Each row is a point on a landscape with many valleys, with its height.
From any point a ball takes the steepest step (drop divided by distance) to one of its 2 nearest points. It stops when none of these is lower. Distance is the straight distance between rows; heights are no part of it.
Q_840: [ 63 155  79  97  97 103 148 146 127 157  85 150 121 200 123 203 155 174
 100 124 146 140]  h=244
Q_115: [126 156 105  64 126 118 184 108 128 185  99 117 126 165 127 136  94 117
  87 187 147 107]  h=185
Q_993: [115 154 137 116 141 144 148  88 112 137  65  65  84 138 112  90 123 102
  67 175 162 114]  h=697
Q_61: [ 77 137 121  79 154  57 130 105 125 157 151 156 111 132 112 155 137 169
 132 134  84 136]  h=217
Q_49: [122 112 133 140 129 147 134 140  93 103 193 110  60 108 146 144 119  94
 119 142 145 112]  h=600
Q_159: [ 90  72 146 114 182 124 140 126 134 154 167 104  98 125 110 133 136 116
 136 157 115 154]  h=113
Q_278: [150 143  72  89 131  75  96 147 191  97 158 170 157  97 131 177 148 159
 109 120  95 127]  h=249
Q_465: [128 124 133 131 166 102 128  78  79 126 112 133  80 175 165  97 101 130
  55 150 120 136]  h=560
Q_603: [131 114 175 130 106 152  86 142 138 118 138 111  93  97 113 109 160  50
 207 122  85 143]  h=486
Q_92: [127 192 125  97 137 129 154 131  99 132 145 100 121 140 141 113 139 134
 101 122 171 134]  h=554
Q_582: [106  87 117 106 115 153 108  78 111 138  71 175 119 145  99 124 115 132
 107  97 122  87]  h=232
Q_572: [160 142 154 102  71 205 109 170 112  70 133 141 115 157 105 128 139 106
 170  67  94 121]  h=371
Q_333: [168 136 146 143 128 172 136 156 153 124 146 118 173 112 116 131 106 114
 213 116  74 159]  h=619
Q_547: [110 126  89 106  92 152 128 110 141 128  42 182 151 174 105 170 131 153
 113  80 137  84]  h=197
Q_963: [ 90 106 155 119 101 105 152 164 124 118 158 110 104 101 105 108 169 106
 153 123 132 122]  h=447
Q_452: [105 105 151 136 150 199  93 101 103 104  79 125 128 147 105 128 122 112
  98 107  98 114]  h=275
Q_863: [151 113  75 116  79  93 121 152 188  78 123 158 186  97 135 128 177 155
 140  72 105 146]  h=338
Q_772: [ 95 157 115  93 110 115 147 125 116 155  69 128 150 145 104 117 133 132
 151 129 155 105]  h=242
Q_471: [ 83 144 134 113 140 151 140 106 131 113  87  93 111 128 103  88 162  73
  89 136 149 149]  h=691
Q_316: [160  73 196 137 141 194  75 155 129 112 113  28  70 128 120 120 176 131
 171 121 128 124]  h=427
Q_265: [139  90 217 149 155 147 117 170 109 137 154 121 125 152 136 115 161 130
  96 100 117 127]  h=382
Q_261: [115 101 128 123 145  61 112 103 159 147 153 119 121  71 137  97 159 121
 150 130 105 162]  h=416
Q_254: [119 121 141 102 111 134 128 136 129 108  66 123 139 117  84 125 160 162
 171  71  96  80]  h=325
Q_748: [133 108 158 137 101 177  86 114  81 168 137 183 143 144 158 151 105 142
  97  94 132 105]  h=412
Q_433: [132 142  85 125 122 133 147  87  90 121 149 116  69 116 139 127  88 108
 125 153 151 106]  h=587
Q_208: [124 142 123 104 154 124  75 111 106 120 156 167 136 142 134 147 121 155
 179  80  82 165]  h=270
Q_235: [113 157 146 133  98 188 148 108 120 171  84 143 173 138 148 121 129 101
  70 126 143 133]  h=349
Q_937: [134 138  62  88 131 115 126  80 152 147 152 188 132 127 124 181  69 148
 129 137  94 128]  h=100
Q_292: [128 148 174 142 135 182 182 127 106 120 126 110 124 138  75 104 115 158
 134  93  99 155]  h=523
Q_389: [107 118  48 110 108  73 133 160 167 104 160 145 184 116 109 150 137 189
 116 150 128 189]  h=299
Q_153: [ 89 156 139 118  75 186 119  92  70 186  84 139 147 173 126 134  91 151
  66 147 142 143]  h=366
Q_903: [104  63 116 133 127 126 150 144 157 121  79 132 146 137 103  82 136  77
 123 133 166  97]  h=404
Q_36: [ 86 141 148 141 123 171 176 124  77 127 109  88 114 141  74 119  99 144
 138 150 121 128]  h=503
Q_930: [105 118 127  73 122 164 111 181 149 118 168 122 137 145 134 134 181  67
 137 105 131 176]  h=590
Q_275: [181 149 206 164 155 169 128 143 152  91 143  94  53 114  98 129 139  90
 183 130  92 146]  h=724
Q_962: [128 130 104 101 105 140 137  99 163 145 155 135 155  68 147 148 148 122
 137 115  83 166]  h=102
Q_894: [119 168  82 120  87 125 124 169 172 110 150 174 165 123 140 183 129  86
 153 140 130 124]  h=499
Q_472: [148 185  93 100  79  82 189 121 149 139 106 163 152 134 143 118 140 157
  78 119 148 107]  h=308
Q_859: [112 130 137 135  65 161 111 132  92 134 127 199 138 160 154 186 143 168
  97  64 107 133]  h=442
Q_612: [129  70 140 132 162 137 133  70 117 172 102 104 106 127 147 122 121 139
 101 146 116 120]  h=237
Q_751: [128 146 184 151 180 121 157 143 126 152 113 143 155 161 102 122 101 142
 133 136  98 120]  h=441
Q_620: [ 98 108 202 125  79 148 108 179  85 164 151 138 144 138 139 131 174 140
  83 102 141 125]  h=312
Q_597: [153  85  78 160 160 106 126  97 149 150 156  91 142 102 188 128 107 140
 108 190 136 169]  h=283
Q_105: [151 126 118 164 123 164 150 109  89 107 110 131 159 143 186 118 118 144
  83 101 136 109]  h=490
Q_626: [154  85 135 163 111 117 125 147 104  97 159 124 135 104 178 105 156 137
 131  85 131 118]  h=639
Q_532: [ 77  82 121  93 113 117 155 167  95 141 118 131 111 176 100 130 124 141
 101 153 171  76]  h=280
Q_402: [116 138  98 154 175 119 134 133 155  88 168 118 135 117 138 142 107  90
 101 186  98 153]  h=463
Q_879: [106 135  51  94  96 113 146  91 101 119 144 143 114 123 151 132 120 144
 123 122 163 143]  h=577
Q_432: [180 181 127 123 105 100 181 157 153 109 161 150 158 105 134 125 143 161
  96  87 127 112]  h=332
Q_867: [167 146 156 155 129 117 162 111 117 125 122 146 122 125 177 103 135 124
  40 128 130  88]  h=506
Q_339: [ 85 123 138 128 134 103 148 153 115  53 168 160  95 138  95 125 137 125
 127 107  79 136]  h=492
Q_655: [ 51 140 123 131  70 124 160 151  90 129  92 113 152 130 117 139 163 149
 149 138 127 122]  h=272
Q_768: [188 113 110 171 174 118 131 121 134  94 172 100  93 115 129 123  88 160
 195 125 144 135]  h=72
Q_421: [168 103 126 176 162  52 129  92 141 147 121 106  65 125 167 105 106 138
 146 202 176 128]  h=582
Q_179: [ 95 127 124 156 103 168 122  82  86 145  99 147 148 120 116 119  94 119
 178 118 113 145]  h=355
Q_296: [174  66 123 139 162 133 132 104 133 173 159  97 113 111 173 133 114 136
 136 141 166 121]  h=263
Q_826: [126 147 146  89 127 114  94 147 116 146 110 102 154 118 158 122 185 138
 150  88 148 120]  h=362
Q_704: [154 106 133 138 144 106 184 186 137  94 162 112 155 133 106 112 120 173
 166 105 128 117]  h=527
Q_461: [126 131 108  96 130 127 157 131 174 123  75 120 195 115 125 144 166 160
 156  88  92 110]  h=302
Q_54: [100 137 105  64 106 145  91  83 128 152 104 140 116 100 124 159 158 128
 146  89 115 126]  h=204
Q_146: [204  70 109 205 170 108 120 101 161  68 152 108 106  96 172 118 126 157
 114 133 130 148]  h=181
Q_277: [163 137 154 140 172  62 113 120 184 152 152 142 100  95 129 100 145  78
 126 160 154 126]  h=119
Q_690: [119 127  89 100 122 108 119 130 111 124 148 185 135 172 112 160 106 184
 169  77 132 144]  h=212
Q_635: [ 81 136 106  94 139  80 176 146 163  89 138 114 134 107  96 127 164 145
 115 138  94 140]  h=363
Q_69: [ 83 177 163 123 104 106 107 102  73 181 121 145  98 129 107 116 111 121
 125 159 132 119]  h=426
Q_939: [ 93  95 141 127 160  94 148 135 102 132 117 112  78 161  85 108 106 112
 120 178 150  78]  h=317
Q_187: [120 167 117 144  66  98 160 109 109 180 108 159 169 119 174 114 120 116
 129 150 154 132]  h=529
Q_585: [121 151  93 109 126  44 159 114 171 150  79 153 170 128 124 103 118 139
 127 166 117 120]  h=309
Q_50: [182 130 121 100  91 168 123 175 139  62 150 116 132 157 110 108 144 135
 206  68  68 162]  h=391
Q_800: [154 113 139 175 161 162 106 122  99  99 112  77  95 127 135 122 110 132
 181 124 151 110]  h=142
Q_897: [122 123 167 153  97 177  85  68 110 148  58  89 112  79 108 100 139 117
 119 123 124 103]  h=331
Q_779: [105 123 139 143  97 151 111 125  33 154 156 107 115 123 149 145 101 169
 152 130 130 105]  h=248
Q_250: [ 88 140  78 123  72 156 143 145 160 125 116 190 142 159 118 215 129 110
 121 118 134 130]  h=491
Q_34: [152  83 169 129 107 147 129 124 105 129 142 117 101  96 153 112 172 135
  70  79 140  89]  h=654
Q_319: [ 83 142 199 156 113 131  97 116  77 150 134 114  75 105  81  97 132 115
 155 137 118 142]  h=465
Q_995: [143 155  77 140  86 115 128 138 149  55 159 173 144 101  97 124  99 112
 178 103 106 151]  h=498
Q_842: [130 105 124 123 113 208 116 123 106 152 140 162 162 141 153 187  99 120
 137 104 100 117]  h=394
Q_899: [ 91 111 148  67 146 175 116 149 129 151 110 127 142 176  84 139 154 146
 131  82 119 156]  h=120
Q_669: [125 166 170 148 138  85 161 151 154 128 129 159 148 111  88 118 122 126
 170 124  73 105]  h=417
Q_154: [ 76 125 116 115 120 135 118 128  77 174 155 141 142 149 156 193 111 157
 141 153 109 124]  h=205
Q_449: [152 111 108 125 141  62 105 151 208 124 174 162 149  72 137 113 153  78
  98 146 134 141]  h=172
Q_976: [126 157 110 125 144 127 123 106 132  76 147 170 137 134 142 149 133 144
  90  92  65 150]  h=521
Q_206: [113 159 167 130 102 174  74 123  73 158 117 136 151 141 120 107 120 123
 183  95 131 170]  h=319
Q_147: [118 164 203 167 161 122 106  87  83 154  90 106  76 145  82  82 100 143
 126 147 133 138]  h=511
Q_303: [173 168  92 149 148  81 141 175 153  83 177 140 154 111 110 137  77 144
 160 157 122 103]  h=535
Q_925: [ 97 118 168 123  83 113 127 193  86 116 160 165 133 169 129 145 166 165
 130  80 117 130]  h=380
Q_326: [104  73 154 158  96 137  45  84  73 155  98 124  76 121 122  93  99 112
  99 158 166  86]  h=373
Q_94: [132 158 105 112 138 104 148 164 127 102 162 122 128 120 144 168 124 135
 139 140 122  75]  h=524
Q_18: [143 124  84  78 139 135  83 133 130  73 139 113 114 119 155 133 157 103
 156  77 139 118]  h=536
Q_357: [132 109 169 120 117 169 122 179 151 136 126 125 166 136 115 108 153  71
 170 108 136 145]  h=603
Q_137: [103 145 116  77  92  98 118 154 121 158 140 140 146 139 144 151 190 168
 147  83 149 155]  h=333
Q_912: [ 89 146 119 129  65 169 127 189 108 128 118 176 145 199 117 200 130 132
 122 108 171 120]  h=479
Q_43: [146 159 117 130 154 115 132 109 130 135  85 107 138 119 137 113 117 112
 159 145 140  94]  h=218
Q_689: [ 91 107 165 108  65 132 105 157  92 178  95 136 160 152 127 129 167 171
  72 109 173  93]  h=254
Q_773: [136 137 117 166 170 174 147 100 127 127 148  91 118 116 170 152  99  98
 115 175 118 147]  h=476
Q_268: [164 148  99 136 205  81 150 123 148 106 118 109 106 172 115  94  74 125
 117 173 168 129]  h=235
Q_35: [120 176  94 106 111 152 149  88  93 122 160 109 113 106 162 130 133 142
 114 106 138 176]  h=565
Q_576: [130 112 164 141 166 131 130 188 119 115 192 146 141 169 144 129 125 115
 110 123 125 154]  h=433
Q_246: [174 113 206 141 132 218  91 155 134 122 128  96  87 133  84 120 119  80
 185 109 107 125]  h=739
Q_671: [138 148  71 115 134 154 131  90 149 134 172 142 159 100 148 168  85 122
 123 143  94 169]  h=64
Q_507: [ 66 147 109  82  97 125  70  88  89 150  61 148 124 167 135 143 158 136
  82 108 152 126]  h=247
Q_349: [111 129 141 119 135 145 142 176 111 144 143 165 157 189 135 159 118 130
 103 127 147 114]  h=461
Q_398: [120  89 150 149 110 136  90 169  77 106 175 147 109 135 174 145 138 106
 120 116 143  80]  h=620
Q_598: [ 52 127  93 152 119 113 167 149 121  94 107 128 170 139 139 157 140 147
 142 159  73 146]  h=303
Q_341: [102 149  79 130 121  46 175 140 162  83 111 130 161 111  97  92 135 153
 141 153 119 137]  h=334
Q_356: [145 137 137 166 127 136 144 108  91 150  89  75  97 109 140 120 103 124
 158 173 164  77]  h=190
Q_125: [136  74 108 153 128 174 132 108 126 140 123 152 167 133 148 123  84 109
 158 120 133 134]  h=376
Q_625: [165 116 160 123 158 149  81 137 181  95 132 133 106 105 129 131 147  53
 159 109  90 111]  h=508
Q_548: [139 160 105 110 130  60  98 176 197 104 153 187 180 123 126 137 157 107
 108 126 120 146]  h=215
Q_417: [ 94 162 120 127 158 127 145  71  99 115 120 141 112 142 140 120 119 134
  68 132  80 159]  h=541
Q_232: [116 140 167 134 110 171  94 131  80 106 120 124 106 129 100 125 122 129
 116  97 119  92]  h=269
Q_136: [ 81 154 117 132 129  66 124 113  99 139 153 162 105 133 123  96 102 100
 153 160 139 153]  h=395
Q_12: [160 128 186 156 146 184 105 144 155 127 101 109  93 116  82 128 113  70
 165 140 146  78]  h=748
Q_364: [129 119 148 148 157 113 102  85 149 154 100 143 105 115 148  99 137  59
 102 152 140 128]  h=56
Q_87: [151 105 107 152 157  84 142  76  91 141 102  85  87 149 193 109  92 150
 102 200 134 135]  h=574
Q_521: [ 77 132  87  69  85 116 136 100 106 159  42 134 127 193 129 156 139 159
  73 144 147 114]  h=214
Q_857: [138 143 169 195 174 113  93 125 142 107 121 114  84 124 163 110 144  67
 132 171 154 131]  h=129
Q_517: [168 122  91 141 139 143 153 126 171 109 133  85 159  74 121 137 107 134
 199 133 105 121]  h=626
Q_564: [129  81  95 142 154 121 132 136 177  99 149  70 128  92 150 108 160  88
 125 163 147 163]  h=563
Q_454: [149 167 117 114  98 131 166 179 180 120 143 161 198 135 149 174 161 159
  96  95 120 137]  h=350
Q_311: [ 92 129 157 110  98  99 156 138  96 175  89 129 120 150 102 131 114 156
  85 178 125  59]  h=243
Q_441: [156 117 146 125 143 119 162 130 122 186  92  98 139 163 158  91 117 114
  76 171 188 111]  h=544
Q_670: [118 169 156 107 157  98 164 129 171  99 114 144 141 117  80 119 159 130
 115 107  70 138]  h=393
Q_985: [138  84 155 130 122 168 109 127 123 125 149  51  72  97 128 121 159 104
 197 127 123 160]  h=459
Q_148: [ 61 101 140 107 150 107 128 137 117 167 154 141 125 129 114 169 127 132
 160 160  82 123]  h=166
Q_73: [128 109  47  75 147 136 121 138 151  87 119 102 162 141 145 144 137 130
 137 108 154 127]  h=551
Q_107: [165 176 150 127 168 119 156 167 113 102 170  82 100 130 134 131 132 144
 129 131 153  94]  h=538
Q_575: [100 157  98  81 113  88 125 172 139 120 131 155 136 148 133 166 150 115
 132 129 158  85]  h=512
Q_892: [177 119 140 171 125 138 137 122 174 130 158 121 119  55 141 145 112  91
 176 147 101 105]  h=631
Q_876: [128 102 196 133 181 178  59 160 117 114 101  52  83 146  88 127 148 121
 132 136 141  93]  h=389
Q_384: [158 153 189 129 117 125 151 137  99 173 120 123 126 121 109 114 121 164
 110 115 145  70]  h=313
Q_224: [119 128 124  62 135 147  89 138 135 136 160 147 125 128 126 184 148 124
 180  91  79 139]  h=245
Q_395: [145 126 105 130  91 107 202 128 132 163 112 136 162 146 154  86  99 120
  90 160 173 138]  h=537
Q_972: [150 125  99 139 135 131 202 125 124 102 145 106 124 126 113 118  90 165
 123 127 134 114]  h=513
Q_30: [123  81 208 138 117 207  95 122 119 194 124 108 130 114  96 120 125 115
 119 119 121 132]  h=586
Q_37: [114 165  80  75  87  67 180 108 163 154  68 171 140 169 109 115 131 139
  95 138 151 142]  h=288
Q_770: [114  88 163 117 122 142 170 105  91 200 113 113 114 148 115 116 109 165
  76 149 133 113]  h=202
Q_998: [106  92 112 146 104 145 142 111  88 121 101 181 163 172 152 137 116 176
  96  86 106 135]  h=469
Q_391: [115 171  74 128 143 121 140 132 184  82 149 131 170 105 103 128 118 105
  89 168  96 198]  h=477
Q_986: [139 121 114 147  88  96 145 172 153  79 183 153 126  91 119 101 136  98
 155 109 134 124]  h=475
Q_687: [142 155 100 124 117  79 151 178 166 105 198 129 149  84  78 130 113 158
 165 150 104 172]  h=547
Q_231: [154 114  69 136 124  68  80 127 152  95 143 164 190  96 156 109 137 168
 135 104 123 167]  h=307
Q_622: [107  94 174 148 201 138 123 137 124 117  95  80  80 155  82 110 126 119
 132 149 139 102]  h=352
Q_409: [145  79 134 178 176  95 149 128 149 104 124  76  74 126 169 119 158 123
  91 176 168 104]  h=564
Q_162: [102 119 114 116  87 154  82 100  86 134  64 121 150 142 154 109 154 147
 107  93 163 116]  h=282
Q_9: [164 118 123 125 175 124  93  96 185 128 124 142 146  88 156 148 133  90
 120 128  85 103]  h=520
Q_488: [123 111  93 107 140  92 135 129  97 153 100 117 139 174 184 146  99 139
 105 182 146  79]  h=559
Q_306: [122 124 159 144  77 151 124 123  89 125 156 146  95 103 140  98 155  90
  75 104 166 125]  h=668
Q_380: [172 115 151 163  95 137 113  78  91 160 130 137  77  82 152 105 114 128
 134 111 164  84]  h=372
Q_918: [106 140  78 137 108  90 153 133 114 137  89 170 172 189 166 147  90 144
 125 167 131 113]  h=566
Q_74: [125 147 132 122 150 152 148  83  98 158 105  48  76 122 113  91 125 123
 129 154 179 158]  h=702
Q_818: [148 161 103 163 159 101 136 171 173  79 143 140 205 116 115 115 114 151
  90 159  94 168]  h=489
Q_130: [ 85 118 146  90  97 128 123 168 101  88 170 152  87 151 118 179 171 154
 129  89  70 135]  h=440
Q_354: [160 173 168 155 153 146 151 161 156  64 165 100  96 122 100 104 138  76
 159 131  97 179]  h=711
Q_703: [ 86 165 108 153 108 140 133 158  97  95 144 120 154 132 150 144 121 104
 178 152 110 147]  h=337
Q_373: [161 137 128 138 107 168 130 135 115  53 135 153 108 130 116 121 112 102
 135  70 128  93]  h=327
Q_310: [160 187  86 145 136 111 146 124 158  80 148 181 183 129 119 144  97 170
  88 120  82 162]  h=502
Q_430: [158 141 204 198 127 186 128 136 130 121  96  84  74 108 107 137 119  96
 100 169 154  61]  h=756
Q_133: [ 85 130  81 102 143  65 117 126 160 122 172 175 147 129 106 155 130 162
 112 148  87 193]  h=266
Q_834: [117 162 131 177 113 113 145 145 115 122 157 134 120 114 144 108 107  67
 151 172 154 132]  h=364
Q_740: [130 152  75  85 126 118 123 153 191  84 106 140 168 135 125 201 167 166
 144  95  76 124]  h=281
Q_759: [145  70 101 123 163 145 122 118 161 146  97 139 176 152 154 114 109  90
 115 132 156 119]  h=390
Q_173: [147 133 131 137 102 151 103  75 102 150  66  84 125  91 154  74 149 121
 124 107 176 117]  h=310
Q_98: [123 178 142 120 108 167 138 129 137 141 107 155 181 143 164 163 159 133
  85  99 101 138]  h=335
Q_708: [183 120 103 157 188 105  90  89 172 143 177  96 126  73 148 127 107 147
 122 174 120 204]  h=298
Q_374: [138 160 163 159 155 145 121 114 105 130 170 187 114 148 116 123  80 101
 126 113 107 158]  h=358
Q_808: [117 129 135 154 172 166 165  92 102 147 116  88  98 152 107 132  64 129
 129 186 125 129]  h=487
Q_75: [140 115 140 101 136 114 100 105  97 195  74 116 124 163 160 113 100 118
  88 172 164  78]  h=553
Q_813: [186 138  94 195 139  83 113 151 151  78 194 121 126  85 126 101  97 132
 119 171 150 175]  h=602
Q_293: [152 166 226 164 140 166 108 112  91 189 127 107  87 138  94 107  92 133
  94 149 145 120]  h=545
Q_269: [131  71 132 157 111 159 100  70  92 125 124 129  52  98 141 125 113  94
 104 134 147  84]  h=400
Q_503: [145  98 100 137 160 120 139 118 143  73 107 135 120 125 144 130 116 109
 102 128 119  61]  h=539
Q_122: [ 78  74  97 106 146 138 154 146 149 126 153 166 145 166  87 149 101 124
 140 126 114 155]  h=118
Q_192: [100 125  80  79 113  80 130 171 168 127 152 149 146 167 133 187 185 183
 118  94 141 166]  h=297
Q_414: [157 100 174 159 128 177  98  95 126 151 139  69  28  78 119 142 146 119
 172 135 160 132]  h=481
Q_116: [153  90  99 188 132 114 119  67 122 104 147 112  82  71 179 112 120 125
 146 133 125 160]  h=230
Q_477: [110 107 122  77 177 152 139 147 129 145 145 100 128 158 109 141 118 136
 142 124 136 135]  h=49
Q_72: [142  71 205 184 109 174  65  99 113 136  80  82  93  81 112 104 154 144
 151 103 118 112]  h=365
Q_924: [137 128  80 100 153  98 126 109 176 121 103 156 156 112 142 157 121 115
 107 149  98  68]  h=528
Q_732: [143 143 220 186 137 175 117 109 124 182 100 114 134 103 121 125 123 115
 127 147 106 116]  h=570
Q_936: [141 135  95  67 129 106 147  94 128 190 127 167 137 161 146 170  96 176
 100 130 121 113]  h=133
Q_581: [127  88 105 158 148 126 141 156 130  79 123  81 117 131 161 110 147  92
 123 147 171  92]  h=552
Q_544: [ 97 133  70  84 104  86 176 141 177 164 107 158 156 186 114 169 155 178
 103 126 151 170]  h=267
Q_347: [126 102 164 120 100 137 120 130 121 153 101 117  96 119  99  84 138  98
  83 138 193  71]  h=294
Q_245: [152 168  78  72 176  95 149 117 153 152 127 129 139 165 120 129  77 132
 117 169 153 131]  h=206
Q_905: [149 113 130 168 156  87 157 113 158 130 142 120 140  85 134 109 127 151
 132 149  94 141]  h=434
Q_464: [171 136 122 191 160  51 111 116 137 113 182 109  84  87 175 111 124 137
 130 178 148 145]  h=591
Q_175: [ 99  91 110 135 114  81 190 137 150 118 121 114 122 113 114  75 148 100
 123 146 156 120]  h=421
Q_814: [188 130 145 168 152 156 126 132 171 125 164  75 117  99 137 109 127  95
 205 142 144 212]  h=340
Q_19: [141  92 139 117 111 153 126 161 126  78 104  97 131 133 104 100 153 138
 203  65  99 111]  h=354
Q_855: [129 134 105 118 119 138 124 148 157  80 179 105 126 104 135 105 159  76
 131 122 122 196]  h=576
Q_491: [144 127 172 121  78 135 136 103  98 193 132 147 125  79 131 120 136 158
 134  95 123 102]  h=341
Q_300: [118  87 189 181 119 122 109 125  98 159  98 128  99 127 120  98 125 119
 111 152 147  81]  h=336
Q_638: [ 74  95 165  65 104 153  79 131 106 175 108 133 125 161  84 120 160 156
  90  86 163 130]  h=195
Q_119: [133 164 160 166 149 158 152 121 122  85 124  96  90 118 113  99 140  85
 112 128 127 148]  h=700
Q_535: [121  82 131 112 120 132 169 115 119 175 159 151 124 144 116 106 118 129
 104 123 150 148]  h=227
Q_662: [145 147 142 102 150 200 106 113 132 115 107 122 160 137 146 139 146 108
 101  76  98 146]  h=314
Q_480: [135  90 100 175 165 156 187 108 137  87 114 108 109 145 114 110  76 122
 127 156 136 126]  h=501
Q_2: [107 181 161 109  52 174  69 147  92 138  96 122 152 131 132 143 170 133
 187  87 102 154]  h=274
Q_124: [162 134 137 165 195 117  87 111 130 122 146 176 138 151 164 124  99 105
 104 115 108 150]  h=311
Q_702: [124  97 180  95 122 177  88 140 124 156 102  84 120 138  68 103 134 141
  89 106 174  85]  h=256
Q_970: [208 114 148 160 194 143 124 114 192 135 175  80 106  95 140 133 125 155
 162 138 124 202]  h=318
Q_641: [138 176 125 123  92 109  95 145 152 122 143 187 154 100 152 135 148  71
 163 109 123 118]  h=510
Q_965: [114 178 103  46 114 120 146 113 119 194 135 143 104 153 127 174 125 139
  94 143 158 114]  h=162
Q_298: [ 83 176 143  85  72 158  78 116 100 151  66 112 137 118  91 141 164 154
 154  92 129 126]  h=239
Q_501: [100 185  92 113  76  92 113 101 132 160 106 189 144 113 151 144 135 101
 142 141 140 120]  h=522
Q_359: [162 152 154 128 165 110 176 112 152 169 131 158 158 134 129 134 102 168
  92 135  80 116]  h=458
Q_466: [154 114 111 111 113 106 148 147 148 158 199 128 152  89 119 124 121 156
 183 115 140 159]  h=558
Q_798: [ 64 144 152 118  72 160  87 121  89 121 100 112 108 117 106  97 167  90
  69 119 155 135]  h=682
Q_301: [171 134 102 141 214  88  94 136 152 101 141 142 153 164 132 104  86 136
 127 139 141 151]  h=271
Q_820: [118 129  86  94 102 119 125 116 123 161  95 192 131 181 119 196 108 191
 137  90 132  99]  h=167
Q_318: [179 148  87 102 159  65  94 118 176 126 138 134 162  86 136 122 130 157
 154 113 125 122]  h=279
Q_692: [125 125 137 153 127 186  73 111  74 108  91  91 104 146  90 105  87 120
 169 116 162 110]  h=200
Q_350: [126 168  97 176 122  74 159 148 115  89 109 158 178 157 149 110  88 152
 128 155 122 114]  h=575
Q_228: [119 114 120 157 166 106 149 146 151 104 166 132 156 108 144 164 115 144
 104 168  50 115]  h=449
Q_852: [128 104 117 101 155  58 103 151 149 128 136  92 149 104 156  98 187 140
 159 113 145 136]  h=392
Q_941: [117 151 158  99  83 140 137 172 113 157 120 142 138 138  88 144 142 154
 147  98 153  85]  h=273
Q_6: [151 150 180 170 137 176 155 159 138 139 116  93 173 126 121 100 127 106
 182 124 118 162]  h=612
Q_793: [201  97  73 172 180  80 116 100 155  94 146 111 130  96 129 109  77 189
 139 149 121 143]  h=130
Q_797: [136 177  58  96 106 127 101 130 140  54 134 146 139 121 133 134 141 119
 163  84 121 159]  h=517
Q_515: [161  79 130 114 138 110 119 167 161 144 191  82 126  81 139 132 153 116
 189 132 129 148]  h=567
Q_731: [110  71 117 140 144 114 151 146 162 131 162 154 154 140 108  90 111  90
 125 139 148 181]  h=177

Where does a ball stop that starts at each point below?
Q_503: Q_770
Q_464: Q_521
Q_773: Q_521
Q_92: Q_477
Q_75: Q_477

Call two points neighbours if one is among the 2 nearest of the other. Go from one point of each pair to the other, from neighbour to neighbour, staying as low as possible. Name the highest point that can't be avoided.
Q_800 / Q_521: Q_389
Q_768 / Q_820: Q_452
Q_770 / Q_768: Q_232
Q_148 / Q_770: Q_535
